Each row is a point on a landscape with many valleys, with its height.
A ball rolls from a point to the lowest of its 2 nearest points, and stops where none of them is lower. Distance is the straight distance between rows; heights are no part of it.
q_400 (h 4.03): [ 33 -28  38  -1  -6 -18  35   8 -37 -17  32  -8 -28  19  -7   6 -18   8
  -8  28 -17   6 -10   6  26  -5 -23 -10 -30 -24  43  -9]
q_647 (h 6.78): [-58  -5  -9  -8  17  18  16 -13  26   6 -12  -2   4  -8  -4 -48  10  -7
   1 -39 -29   5 -19  -2 -47  30 -48   3  -2  25  -7  16]
q_611 (h 3.62): [-16   8 -10 -43 -37 -36  61   0 -14  13   7   0   8  61  29   2 -51  17
 -30  -3   6 -14 -46  17  57  -5  69 -51  -6  21  11  -4]
q_874 (h 6.65): [ -5 -36  29 -41  42   0  16 -29 -23  10   4  11 -52  26  18 -10 -57  -8
  24  -5 -42   1   2  18   9  47  -6   5 -49  11  -5   9]
q_81 (h 2.44): [-22  10 -35  40 -33 -21  10   2  53  50  38  -5  -9 -12 -16 -14  -9 -25
  19 -22  -6 -32  30  -1  16  -2  54  49 -40  56   8  22]
q_52 (h 2.01): [-91  13  -3 -13   1 -24  12  -5  27 -28 -45   1  40  21  15 -33  -9  17
 -22 -21 -17  55 -39  21 -50  59  -6   8  18 -18 -28  48]
q_625 (h 1.26): [-26  14   7 -25  28  12 -31 -10   5  -6 -23  15 -13 -16  17   6  11 -19
  27 -16   1  -9   5  29 -28 -12  17  -1  24   4 -47  -7]
q_997 (h 1.70): [ -1  19  20 -16  -2 -26 -28 -21 -15  16  -4  19   0  -2  15  13 -23   3
  -5  -1   2  -7  16  32 -23 -10  47   9   7  -2   4  -7]
q_91 (h 3.60): [ 25 -57  18   6   8   0  21  -7  -3 -32  26  -9 -42  27   2   2  -7  12
  -1  33 -34  28   9   4  25  48 -21  18 -53 -32 -24  24]
q_836 (h 6.95): [-12  38   6 -13  60  15 -35 -27 -32  22 -25  11  17 -21  -7 -11 -11 -29
  -2 -25   4 -50  17   1 -70  -5 -34 -11  36  35  35 -13]
q_967 (h 2.84): [-43  18  17  13 -55 -53 -24   9  50  -1  30  -5  -3 -10  -5  10   6 -16
   3   2   6  34  27   6   5   6  47  47 -31  -8   0  43]
q_44 (h 6.66): [-52 -29   6   0  30  29  41  -8  15 -25  -7   6 -41   0   3 -49   3 -17
  21 -15 -50  -3 -33  -7  10  34 -52   0 -26  13 -20  12]
q_704 (h 7.61): [  7 -14  58 -23 -16  -6 -39 -10 -24 -58  -4  32 -58 -17  23  47 -21  26
  29  35  13  31  13  40  20  14  15  28  -4 -47 -12 -19]
q_19 (h 5.85): [ 29 -10  11   1  -2  15 -23  -2  12  17  37   6 -45 -14  -3  59  -2 -28
  21  18   1   1  27 -10  63 -37  35  27 -38   5 -25  18]
q_97 (h 7.10): [ 17   6  -3 -37   1 -17 -20 -10 -37  -9 -13  25  -7  17  11  22  -2  11
   9  10  27 -33 -22  51   5 -52  62 -46  49 -24 -35  -6]
q_491 (h 1.34): [ 11  -3  11 -49  -7 -14  48   6 -18 -23 -16 -16   1  60  17  -5 -26  21
 -54   3  -4  30 -42 -26  34  16 -15 -54 -12  -4  16   1]
q_428 (h 5.38): [-11  32  11 -25   9  20   3  -3  46  52  -6  -3   1  -6   8   6 -25 -42
  -8 -18  -4  -9  29 -49   5  -8  15  14 -29  67  11  -4]
q_278 (h 5.29): [ 56 -22  36 -12  21  19  -3   3 -45  10  35   1 -35  -5 -22  32  15 -40
  -1  30   9 -28  14   5  41 -77  -8 -14 -38 -37  23  32]
q_688 (h 3.86): [ 10   6 -31 -22 -35 -17  48   1  -8  12   4   8  18  38  -4 -12 -35  23
  -6 -20   1 -39 -64  38  37 -31  44 -54  13  51  15 -40]
q_885 (h 1.60): [-63   9 -19 -18   1  13   1   8  48   1 -45  -8  49  26   5 -11   1 -13
 -26 -28  -7  53  -3 -17 -19  54  -9   8  13   2 -53  50]
q_334 (h 2.47): [ -9  36   2  33 -91 -71   2   7  23 -23  11   2  39 -13  12   4 -10  45
 -19   1  12  25   2  31  -3   4  65  23  23  -3  33 -28]
q_861 (h 3.13): [ 12  45 -16   2 -20 -23 -24  12  -1   7 -24 -13  61  15   0   6   9   6
 -37  -5  60 -11  -3  -4 -14 -48  21 -34  68  -9 -15 -18]
q_211 (h 1.71): [-30   9  42 -37  41   6 -45 -19 -22 -26 -24  26  -9 -20   9   7 -15  -4
  17   1   5  12  18  27 -46  -1  -4  -6  27 -43 -13  19]
q_301 (h 3.04): [-11  10  34   1 -42 -31  -6   5  26 -24   7  -9  -5   9  19  34 -23   6
 -12  12  13  63  15 -10  16  20  30  33 -30 -14   3  10]
q_336 (h 2.99): [ 39 -32 -35  63 -12  -7 -33  16  10  -8   5 -10  11 -19 -17 -11  27  23
  34  18  -2  -6  17   6  -8  28   0  42   0  -8 -28 -34]
q_548 (h 1.90): [ 33   5  -2  12 -28 -19  16   8 -10   6 -13 -28  31   7   0 -11  -9  24
 -17  10  25   2  -1  -6 -10  -6 -14   0  22  25  54 -69]
q_221 (h 3.97): [ 57 -15 -18  -9  21   3 -29  -9 -39  -4  18  -4  -7  37   6  31  -5  11
 -19  27  17   8  12  18  24  13  25 -10  14 -43 -50  18]
q_606 (h 3.89): [ 58 -10  -8  16   8  -8 -43   3 -36  53  34   5  -9 -13 -36  37 -10 -21
  24  24   3 -35  40   6  -2 -31  30  30 -27   6  48  18]
q_460 (h 1.36): [-54   8  30   3  -5 -19  -2  -1  18  -2  18  10 -25 -33   6 -21   7 -22
  19 -10 -14 -17   7  33 -24 -12  12  17 -23  14   2  28]
q_132 (h 3.35): [  6   9 -32 -17 -39  -8  60   6   8  27 -14 -12  42  73  13   3 -48  31
 -57 -18  -2  27 -49   0  56  32  49 -15  -2  35   3 -25]
q_422 (h 2.89): [  7  23 -45  -8 -11  12  23  -3  10  58 -26 -24  65  56  -3  -5 -28  11
 -53 -26  14  22   3 -42  -4  52  -1   9   2  48   2 -29]
q_479 (h 2.11): [ 32 -18 -36  31  18  -5 -47 -14 -16  10   3  -8   7  16 -11  28 -17  26
   1  19   0  26  54  10 -22  80  19  42  -2 -19 -17  -3]
q_878 (h 3.45): [-34  41   3  15 -12  -4 -51   7  29  -4 -29  18   8 -67  -4 -15  31 -16
  43 -13  12 -26  15  18 -67 -23  -4  23  40  -4  -4 -30]
q_222 (h 2.82): [-23  -4  35  -3  46  30 -37 -14 -21 -42 -39  -1   4 -28 -10   1   3  12
   4  -8  -5  45  47 -20 -65  47 -76   8  -4  -4  59 -26]
q_687 (h 5.44): [ 55 -19  33   1  27  33  -2   2 -53 -13  26 -10 -19  15 -37  26  40 -15
 -16  46  11   7  31 -25  24 -49 -42 -37 -38 -67  31  61]
q_564 (h 5.16): [ 38 -11  33 -27  32  32   6  -5 -33   5  15   7 -58 -16  -5  17   6 -39
  24  16 -11 -43 -23  -5  48 -65  -6 -17 -18   6   1  12]
q_832 (h 2.87): [-56  -5  44 -20  28  11 -16 -17  -6 -37 -29   7 -14  -4  20  -6 -12  16
  11 -10 -17  49  14  -5 -51  56 -57  18  -1 -15   6 -11]
q_665 (h 5.96): [ 41 -36 -19   6  14  17   8  -2   6  35  47   2 -61   0  -1  33 -21 -20
  46  11 -27 -31   8 -15  70   0  33  26 -41  44 -23   4]
q_496 (h 1.21): [-60  30  27  -4  -6 -17 -28  -2  40  -4 -16   9 -14 -37  16  -9  -3 -22
  38 -14   3  26  34  21 -48  13   8  55 -24 -13   1  27]
q_344 (h 2.07): [  0  17  29 -44  26 -10  -4 -18 -36  26  -3  33 -17  -1  27   1 -26 -25
   7  -3  14 -49  -6  34  -8 -39  36 -25  25  21  21 -17]
q_139 (h 5.01): [ 57  -1  29 -27  49  71  13  26  -7   0   5   9 -37 -46   3  39  29 -18
  24  30   6  -9 -22 -38  59 -65 -34 -21  -3  18 -12  -7]
q_992 (h 4.65): [ 45 -41 -37  33  -3  31  34  22  21   0  26   3 -40 -38 -17  -4  45   2
  48   9  -3 -51 -26 -15  56 -51 -14  -5  -4  11 -39 -35]
q_767 (h 5.06): [-16   5  51  -5 -67 -29  38  37  30 -42   5 -11 -22  -6  24  -2  19 -12
  -7   8  17  38 -36 -19  39 -74  -7 -23 -10 -18  16   6]
q_526 (h 5.64): [ 26  14 -25  13  25  35 -44   8   5  36  11 -19  26 -22 -21  23  32 -31
  -1   4  26  -9  47 -57 -10 -28  -2  20 -17  17  15   5]
q_810 (h 4.91): [  1  -9   0  23 -46  -2  51  31  41 -26   8 -12  -3  -6  13  -8  32  -3
   0  15   7  19 -32 -24  49 -28   6   0  -1   0  -4 -18]
q_238 (h 7.53): [ 11 -27  27  -5  13  21 -24 -12 -20 -47  -8  24 -63 -17  20   2   7  10
  46  24  -4   1 -23  37   5   5   5   4   1 -38 -52 -13]
q_515 (h 3.17): [ 45  26  -5 -17   8 -31 -24  -6 -40   1 -21 -11  50  45  -1  18 -28  38
 -55  19  37  28   9  -6 -16  18  -4 -34  50 -19  36 -28]
q_159 (h 1.13): [-11 -13 -12  13  13  10 -16  11  14 -16  -1 -14  -3 -10  -9   1  30  -3
   6   8   0  26  16 -12 -14  13 -25  -2  -7 -42 -34  34]
q_888 (h 7.23): [  8 -10 -13 -25  -6   7  33  19  -3 -32   8  -4 -20  16   5  -9  40  -5
  -3  14  28  -4 -47   9  48 -55  16 -56  12 -36 -69  30]
q_495 (h 0.65): [-49   1   8   3 -19  -9 -14  13  40 -29   0  -4 -11  -1  11 -10  20   1
   5  -1   0  25 -13   7   2  18  12  11  -7 -21 -64  45]
q_295 (h 1.28): [-74   1 -43  46 -43 -17  38   9  61  11   1  -9  40   1 -21 -61  12   3
 -19 -36 -31  23 -14   8 -21  61 -16  47 -20  27  -2  34]
q_135 (h 2.92): [ 51 -23 -30 -28  68  51  -4 -10 -34  23   4   1 -14  11   3  18 -10  -4
  19   2 -14 -31  -7 -28  35  15 -12 -14  -5  20 -37 -13]
q_697 (h 7.16): [ -2  21   3 -28 -22 -40   9   6 -25 -16   9   7   5  27   5  -5  15   7
 -15   4  31 -25 -44  27  25 -70  38 -71  35 -45 -31  29]
q_789 (h 3.39): [ 58 -63 -27  62 -14   2  31  11  -9  -1  66 -17 -30  -3 -35  -8  36  14
  21  37 -15  -4   6   1  45   3 -23  12 -40 -36   3  20]
q_858 (h 2.93): [-22  -5 -61  59 -19   5  -9   8  37  -7  -6 -22  52   2 -31 -24  32  11
  -2 -23 -12  33   3 -18 -19  64 -29  43   6   7 -30 -16]
q_439 (h 2.56): [ 43 -36 -48  49  16  -4 -21 -21 -12  23  26  -4  10  11 -23  -6  -3  22
   7   4 -29  -9  34  13 -16  59  -8  30  -4   4   5 -19]
q_391 (h 3.73): [ 57 -53  11  15  11   1  12  11 -21 -17  38  -2 -60   9  -7   0   6  10
  24  37 -21 -10   3   5  56   2 -22  11 -43 -31   3  16]
q_587 (h 4.16): [ 17 -25  14  19   4 -26  22 -22 -35  19  42  -1 -19  -5 -20 -35   4 -17
  17   0 -31 -62  -9  37 -10 -27  -6 -10 -28   2  58  29]
q_916 (h 4.85): [ 32 -23   1  -6  18  49  29  31   7  -7  -5   3 -47 -36  15  -3  23  -8
  38  16  -4 -23 -40 -33  44 -50 -46 -21   6  27 -14 -36]
q_264 (h 7.73): [-16  23  77 -13 -34 -40 -14  -1 -16 -47 -15  26  -9 -23  28  11 -15  11
 -11  18  11  32   6  33 -41  -8  -3   1  27 -38  58 -19]
q_486 (h 2.31): [-28  20  13  44 -38 -70 -19 -19 -10 -40  12   2  44 -11   6 -17   9  53
 -25  -3 -11  19  11  48 -60  61  19  26  19 -51  27  12]
q_792 (h 1.14): [-54  18  16  13 -39 -38  -2   5  36 -45  -7   6   5 -17  14   3  22   9
  12 -17   1   6 -31  50 -18   4  35   2  25 -25 -34  15]
q_431 (h 3.11): [ 23  22 -22  -5 -51 -15  30  15  11  44 -16 -17  59  44  10  12 -34  27
 -52  -4  23  28  -9 -40  29  18  22  -2   7  55  23 -50]
q_561 (h 2.32): [ 52  13 -14  -4   2 -20 -12  -9 -41  17 -13   9  24   9   3   5 -25  46
 -13   8   7 -25  -5  22 -22  -5  18   2  41  15  37 -64]
q_385 (h 0.47): [-13 -19   1  24  24  42  14  -1  34  14  29  -9 -35 -43 -15 -23  24 -37
  32 -17 -43   1  27 -42  -3  12 -63  35 -57  27   4  11]
q_225 (h 2.00): [  1 -21 -55  50  12  19  43   1  35  40  35 -29   8  10 -32 -32  12 -35
 -25 -13 -34  -7   7 -52  10  27 -32  11 -34  23  -4  34]
q_680 (h 4.31): [  4  -7  -9 -37  49  59 -45  -5 -25 -50 -41   4  -7  -2  16  11  38   6
  23   7  44  11   1  -3 -10 -13 -23 -35  41 -45 -82  13]
q_854 (h 2.81): [ 59  11  -5   4   2 -46  -2  -5 -68  16   0   0  48  32  -6  -2 -15  60
 -60   9  24 -17   6  18 -33   3   9 -31  54 -15  73 -38]
q_358 (h 2.91): [-31  49   9  18 -42 -68   7  -9  10  15  43   0  26 -19 -10 -19   1  -9
 -19 -15   8 -15  13  37 -17 -35  69  -3  -7  -9  48  42]
q_713 (h 1.65): [-57  30   1  12 -32 -57  19 -10  14 -16  16  10  36 -12   8 -16  -5  36
 -14 -20  -5   2 -15  55 -39  23  42  12  20 -25   1  25]
q_200 (h 4.71): [ 23 -37 -14  39 -19  17  58  38  10 -29   4 -20   2   1  -1 -19  43   9
  -6  16  -4  19 -26 -43  24 -12 -56 -20   0 -22  11 -24]
q_742 (h 2.74): [  2  36 -23  28 -57 -55  -6  29   9 -11  15   1  45  -6  -8   4  10  26
   0  -4  30 -29 -21  40  -7 -41  71  -2  32  -6  23 -28]
q_799 (h 7.02): [ 40 -11  -3 -43  49   8 -29 -26 -71  -4 -14  26 -19  19  11  12 -13  14
  15  17   3 -45 -18  50  -6 -16  26 -41  41 -37 -11 -11]
q_96 (h 1.99): [-11 -33  19 -48  -9 -10  70  -2  -7 -36 -29  -3 -23  59  26 -15 -36  23
 -13  -1 -22  23 -62  18  36  42  -9 -21 -20 -11  -5 -15]
q_630 (h 3.84): [ 13 -13   0   8  56  -6  12 -30 -59  24   4  14  -1 -16 -18 -37 -11  -9
   4 -13 -29 -91 -17  34 -36 -19 -22 -25  11   8  49   1]
q_864 (h 4.27): [ 30 -19  37  -5   1  -5  11  15 -38 -37  -1 -14 -11   6  -1  -5  18   9
 -13  24  16  10  -1 -13  13 -33 -40 -36   7 -41  29 -12]
q_357 (h 1.20): [-45   3 -34  16 -27  27  42  19  58  10 -27 -23  30  16 -10  -9  17 -17
 -24 -17 -13  52  -9 -48  -3  26 -26  14 -13  14 -25  18]
q_449 (h 5.86): [ -4  10  11 -23  43  11 -36 -13 -49   2   0   5  14 -12 -21 -10  19 -28
 -15   3  18 -34  18   3 -46 -52 -19 -43  17 -41  24  46]
q_768 (h 6.10): [-15  -3  31 -33  46  31 -30 -21 -47 -25 -13   4  -2  19 -26  12   7 -22
 -25   7  10  36  38 -30 -27  -4 -39 -40 -17 -55   9  62]
q_359 (h 2.25): [ -4  16 -49 -16  23  50  39   1   5  36 -47  -7  39  23 -17 -24   4 -20
 -35 -20  10 -34 -28 -47   1 -28 -55 -48  39  49 -11 -28]
q_228 (h 3.27): [ 26 -18  21  16 -13 -14 -33   6  -6 -25  26  -9 -20  13   5  40  -8   5
  -8  32  -1  49  39   0  19  28  11  27 -50 -58 -11  33]
q_330 (h 1.52): [ -6  40  28   0 -34 -18   4  15  22   6 -24  -9  18 -22  19   6  -6  11
  -3  -5  24  17  12 -27  -7 -30  -4  14  14  29  37 -48]
q_628 (h 2.39): [-13  21   9  -6  -3 -31  11 -25 -14  20  14  36 -18 -27   4 -15 -26 -16
  22 -10  -4 -74 -15  57 -19 -57  55 -29  10  29  48   0]
q_505 (h 6.92): [ 34 -33  10 -32  29   0 -17 -30 -65  -7  -9  26 -31  12  23  31 -39  25
  30  19 -27 -22   3  45 -10  37   6  -6  21 -33  -7 -26]
q_160 (h 1.86): [-31  29  -1 -41  -3  21  34  -6  16  19 -52   5  19  14   9 -31 -27  -8
 -37 -42  18 -15 -49 -40  -3 -15 -27 -36  40  71  10 -48]
q_402 (h 0.84): [-33  -5  27  22 -12  -4  26   2  31   6   9   2 -27 -37   4 -31   6 -27
  19 -20 -26 -10  -6 -10  -5  -9 -29  27 -41  29  31  -5]
q_986 (h 1.17): [-60  49  44 -23 -30   3 -24  25  48  -1 -55  10   6 -46  30  -7 -11  -9
   4 -28  19  39   2 -33 -30 -20 -10  23  29  55  16 -40]
q_759 (h 6.28): [-29   9  38 -41  18  25  15   2   6  -4 -36   4   7  27  24   6 -31  -5
 -27  -4   4  55  -6 -45   7  29 -35 -10 -18  17   3   4]
q_325 (h 1.51): [-74  49  26 -50   1  28  18   6  42  22 -55   1   9  -8  33 -15 -21 -18
  -3 -34  12   8 -25 -17 -14 -17 -27 -16  33  64   4 -18]
q_896 (h 1.32): [-19 -49 -23  50  -4  11  50   0  54  21  45 -13 -49 -21 -24 -28   9 -19
  12 -18 -62 -12  13 -29  34  22 -39  35 -57  20   8  28]
q_275 (h 3.23): [ 20  -7 -16 -31  47  20 -19 -28 -25  32   0  13   1  21 -10  12 -26 -21
   3  -4  -6 -37  26   3   4  13   7  -5  -5  16 -10  18]
q_488 (h 2.98): [ 38 -41 -57  68   0  10  28   7  -6   9  38 -26  12   0 -37 -18  36   8
   8  17 -18 -35   3  -4  15  11 -29  -8 -10 -15 -14  11]
q_709 (h 5.77): [ 13  14  14  -3  -1   9 -54   8  19   9  28   4 -14 -16  -1  43  29 -29
  14  17  30  27  48 -24  34 -31  36  23 -22 -31 -45  56]
q_591 (h 2.27): [ 12 -27  -8  21  45  40 -48 -16 -38 -42 -24  -5   0  -2 -17  10  21  15
   9  10 -15  19  35   1 -46  46 -60  -1   1 -35  28 -13]
q_171 (h 5.19): [ -8  17  40 -20 -45 -24  44  23  27   9  14  -1 -20  21  15  11 -12 -17
 -32  10  11  24 -20 -27  58 -47  31 -27 -30  23  21  14]
q_913 (h 5.60): [ 25 -29  17  31  12  41  13  13 -18 -26  36 -11 -18 -15 -38   5  46 -26
  -5  31  -4  27  45 -58  19 -34 -57 -17 -42 -53  39  61]
q_256 (h 4.15): [ 24  10  -1 -50  45  42 -46  -1 -28  -6 -18   0   7  26   8  39  12   1
   5  19  35  16  21  -1  22 -14  21 -27  26 -40 -79  30]
q_876 (h 5.46): [-21  50   4  -2  10   4 -30 -17  24  67  -2   7  18 -32 -15  -5 -19 -47
   3 -27   7 -27  34 -11 -37 -18  19  22  -7  74  23 -14]
q_998 (h 4.43): [ 53 -21 -29  16 -33   7  10  30  11  -1  22   7 -26 -14   5  27   9   5
  55  13   6 -29 -29  13  56 -45  40   8  -4  35 -14 -53]
q_604 (h 6.39): [-18 -21  45 -57  25  35  29   9  14 -28 -25   3 -42   5  30  14 -24 -13
  14  14 -20  32 -23 -31  39   4 -37  -9 -24  17  -9  -6]
q_863 (h 7.45): [  7 -32  18  -6   5  33  -6  17  21 -25   8  13 -64 -41  16   2  29 -11
  64   0 -14 -12 -14  14  35 -28   9  14 -19  -6 -61   5]
q_78 (h 3.29): [-29   5 -59  37   6  32 -20  10  21  -8 -37  -3  52 -17 -29 -36  29  21
   2 -39  -4   7  -8 -12 -61  50 -58  16  30  24 -15 -37]
q_991 (h 7.38): [-19 -25   1   1  10  38  26  17  35 -29   8  10 -51 -33   7  -9  45 -36
  38   4  -6  10 -27 -19  22 -19 -35 -10  -3 -11 -65  33]
q_915 (h 1.66): [ 18 -32 -22  46  29  17 -63   2 -12 -32  13 -11  -4  -6 -18  28  25  18
  14  24  -4  31  45   4 -21  52 -22  34 -12 -49 -26  13]
q_66 (h 2.46): [-64   8  36 -30  -9 -13   0   5  15 -53 -53  12   4  14  30  -6 -12  18
   1 -10   2  50 -25   7 -27  31 -27   0  16 -17 -16   0]
q_226 (h 2.66): [-40  30  15   5 -43 -11  -9  13  62  26  19 -11 -10 -19   5   7  -1 -39
  18 -20   1  10  21 -27  15 -24  53  44 -47  34  -1  26]
q_14 (h 2.14): [ -5  18  -7  18 -65 -58  21   9  23   4   3  -9  57  30   9   2 -32  48
 -34  -8  10  41  -4  16   9  52  47  29   6  10  33 -23]
q_856 (h 4.09): [ 30 -24   2  40 -13 -20  -1   5 -13  23  46  -4 -26 -38 -21   3   3 -24
  33  17 -27 -56  19  27  10 -23  10  32 -45  16  56   0]
q_645 (h 5.97): [  2 -13   5 -35  66  50 -25 -29 -76 -21 -12  -4  -2   9 -26   7  30 -12
 -19  19  12 -22  13  -5 -33 -28 -54 -57   6 -44  16  41]
q_695 (h 6.79): [  0 -44   4 -24  50  11  -9 -40 -23   3 -15  19 -40  13  22  14 -47  17
  28  -8 -43 -14   0  38 -22  74   9  20  -6  10 -23 -21]
q_249 (h 4.28): [ 62   3 -18  -1  -4  10   6  23 -11  18  11  -8  -6   7   2  18  -3   7
  12  16  11 -10 -18  -7  40 -30  12 -14  16  27  -8 -57]
q_289 (h 1.76): [-72   6 -51  37 -24   4  37  -4  74  38   3 -13  24 -17 -32 -66  19 -20
 -10 -55 -28 -23  -5  -8 -24  20 -26  23 -16  51 -18  31]
q_305 (h 2.67): [-20  24 -10   4 -32 -63  14 -15 -19  36  53   8   2  -8  -8 -11 -20  -1
  -2 -10  -7 -59 -14  52   2 -58  76 -27  -8  18  46  34]
q_347 (h 0.85): [-68  57  35 -17 -15   1 -42  -1  42   0 -30  23   8 -37  29  14  -9 -16
  25 -24  24  12  14   3 -54 -20  25  33  24  16   1  -8]
q_839 (h 3.26): [ 65  -7 -39  51 -42 -23 -38  20 -10  -2  21 -11  20 -18 -10  33  24  32
  29  22  26  -8  24  11  -4 -10  15  37   0 -17  22 -35]
q_138 (h 2.51): [ 11 -50 -59  34   3   9  50  -7  12  20  29 -23 -14  40 -28 -28   5   9
 -10  -5 -32 -10 -12 -10  30  43  -3 -11 -21   3 -30  30]
q_829 (h 3.50): [ 27 -10  -8  -4  74  28 -37 -20 -49  27   5   9 -16 -17 -21  -7   4 -22
  14  -3 -22 -63  28  11 -16 -21 -12 -11  -6   5  18  10]
q_261 (h 0.61): [-29  -8 -10 -10 -20   5  60  10  30  -6 -10 -21  19  35  17 -30   4  -4
 -35 -15 -22  15 -40 -28  24  16 -22 -28  -4   5  -8  15]
q_642 (h 5.54): [ 24  31 -23   1  26  29 -37 -12   8  58 -16  12  28 -39 -19   8  -1 -17
  24 -22  20 -48  28 -15 -20 -27   8  28  19  49   7 -46]
q_678 (h 2.64): [-13 -27  45 -31 -12  -3  26   1  -4 -63 -28  14 -38  18  44  10 -42  33
  11  11 -30  49 -27  12  26  56 -17  12 -13  -4 -10 -49]
q_898 (h 2.95): [-29  56 -13  -4 -50 -46   6   6   7   2  -4   6  64   1   8 -19   0  17
 -28 -20  36 -15 -23  19 -17 -39  49 -31  63   5   6  -9]
q_26 (h 6.51): [-25 -38  36 -25  22  23  36  -6  28 -16   4   7 -63   5  33  -5 -36 -14
  27  -8 -61  13 -18 -16  31  32 -31  17 -52  38  -4   2]
q_298 (h 6.20): [-37  16  23 -47  47  24 -13 -11   0 -10 -23  -1   8  23  -3  -2 -13 -32
 -35  -7   5  50  34 -42 -18  13 -33 -28 -18   0  -6  56]
q_963 (h 2.13): [-48   6 -54  23 -35 -10  37 -15  58  57  24  -5   1  -5 -18 -46 -11 -21
   4 -50 -27 -44 -19   6   7  12  18  20 -30  71 -10  12]
q_969 (h 2.58): [-18   7 -41  23 -33  -1  16  11  25  15 -27 -14  63  27  -7 -23  -9  29
 -36 -23  -4  21  -1  -5 -10  69  -2  36  14  34  -9 -28]
q_508 (h 5.74): [ 33   3 -30  15  51  35 -46  -7 -37  28   8 -11  29   0 -34   7  27 -26
 -20  -3  27  -8  42 -20 -16 -22  -5 -23  12 -28  16  35]
q_535 (h 2.20): [-15  28  57 -39  42  10 -40 -36 -40  -5 -31  47 -26 -32  26   8 -32   3
   0   5  10   3  27  31 -77  15 -10   3  49 -24  40 -16]
q_730 (h 3.46): [ 28   1 -22 -39   8   7  -3  -2 -22  -5 -38  -7  34  64  22  25 -42  34
 -43   2  18  33 -14 -16  16  46  -2 -26  44  -3 -18 -42]
q_728 (h 4.49): [ 22 -21  -6  43 -15 -12  23  23 -10 -46  16 -37   7 -11 -22 -19  55  15
  -5  22  13   8 -10  -7   3 -20 -45 -24   0 -55  15  11]
q_437 (h 3.22): [-21  22  -1  36 -13 -31 -46 -10   5 -10 -10  11  22 -44  -8  -6   8  18
  15 -17  10 -16  17  38 -77  23   8  34  45 -26  18 -23]
q_187 (h 3.31): [ 20  27 -45   6 -32 -15  16  26  11   7 -33 -17  57  19  -2  -6  20  22
 -35 -11  51   0 -35 -40   8 -22   8 -27  67  21  -3 -42]
q_529 (h 3.71): [ 45 -18 -28 -18  20 -13  14  -4 -32  -4 -15  -5  12  65  10  20 -28  43
 -28  18   5   0 -32   9  36  27  30 -35  16 -10 -39 -20]
q_803 (h 7.67): [ -2   3  68 -36 -16 -11 -30 -13  -8 -29 -24  23 -15 -15  39  29 -32  19
   3  13  -2  39  23  15 -18  30   9  35  20 -23   7 -36]
q_669 (h 3.69): [ 42 -10  -7  41  -5 -13 -57 -15 -23  32  12  12  12 -53 -18  22  10  -1
  34  13   9 -54  49  43 -45 -17  24  47  -3  -7  40  -8]
q_838 (h 1.44): [ 10  -7 -29  36 -29 -49  26  -9   0   3  36 -18  40  32  -1 -26 -20  53
 -42  -1 -30  21   5  18  -6  85   9  33 -20  -8  33  -4]
q_346 (h 5.71): [ 34  22 -28  17  -8   6 -49  10  12  41  18  -8  22 -17 -14  37  29 -18
   1  11  45  -6  45 -19  11 -26  50  24   0 -13 -38  19]
q_824 (h 6.87): [-33  37  -9   2  39  16 -14 -24  -2  22 -14 -10  24   1 -12 -16  -7 -28
 -17 -19  -3  -7  11 -19 -48  12 -13 -15  13  15   3  22]
q_468 (h 2.88): [ -5  32  25  22  -8 -48 -21  -8 -28 -20   7  14  31 -25  -6 -14   8  31
 -28   5  17  -9  19  56 -68  16   7  11  43 -49  54 -10]
q_27 (h 0.66): [-23  10  30 -52  72  55 -37 -13 -17 -10 -44  29 -28 -22  25  13  -5 -25
  29 -11  -2 -30 -24   7 -20 -16 -32 -21  26  15 -49 -14]
q_185 (h 4.08): [ 40  -5 -28  11 -17 -26  46  16  -9  20  21  -8   9  42   1  -2 -24  18
   2   3  -6 -25 -41  11  48  -2  26 -13  -3  43  27 -50]
q_749 (h 5.28): [ 13  22  23 -32 -21  14  40  16  33  34  -1 -12   1  10  24  14 -22 -26
 -22  -7   5  28  -4 -64  54 -28   3  -6 -28  50  13 -18]
q_574 (h 5.75): [-20 -16  34  22  -3  -2  -6   9  11 -37  34 -15 -21 -10 -29  12  36 -23
  -2  26  -2  60  47 -31   5 -11 -39  10 -46 -55   9  82]
q_844 (h 7.30): [ -7  -8 -18  -4 -14  35  28  24  43 -16   3  -6 -35 -14   5 -12  60 -31
  28  10  10  -9 -56 -17  54 -68   4 -47  12  -5 -85  22]
q_542 (h 0.62): [-40  -4 -30  44 -39 -43  15   4  41  11  24 -21  38  19 -10 -20  -7  18
 -32 -16 -22  46  17  -1   0  77  16  46 -35  -2   2  26]
q_666 (h 2.59): [ 28  -6 -27 -10  55  52   1   2 -25  28 -42  -3   9  17   2  12   1 -14
   0  -6  11 -33 -21 -40  11 -12 -31 -49  34  36 -41 -28]
q_933 (h 3.48): [ 50  12 -13  23 -26 -29 -62  -4 -29  13  19  21   7 -20 -19  44   7  28
  31  25  29 -30  28  53 -15 -23  59  41  28 -28   8 -11]

Where does a ball stop that starts at each point below?
q_256 -> q_347
q_587 -> q_347
q_824 -> q_526
q_836 -> q_347
q_687 -> q_969
q_803 -> q_526
q_642 -> q_385
q_728 -> q_385
q_505 -> q_526

Call two points neighbours if one is among the 2 nearest of the other. Go from one point of each pair to the other, from neighbour to neighbour, staying as low as possible. Name the highest point that can't be avoided.
q_261, q_385 -> q_878
q_969, q_347 -> q_574
q_347, q_385 -> q_460
q_27, q_495 -> q_358
q_495, q_261 -> q_832
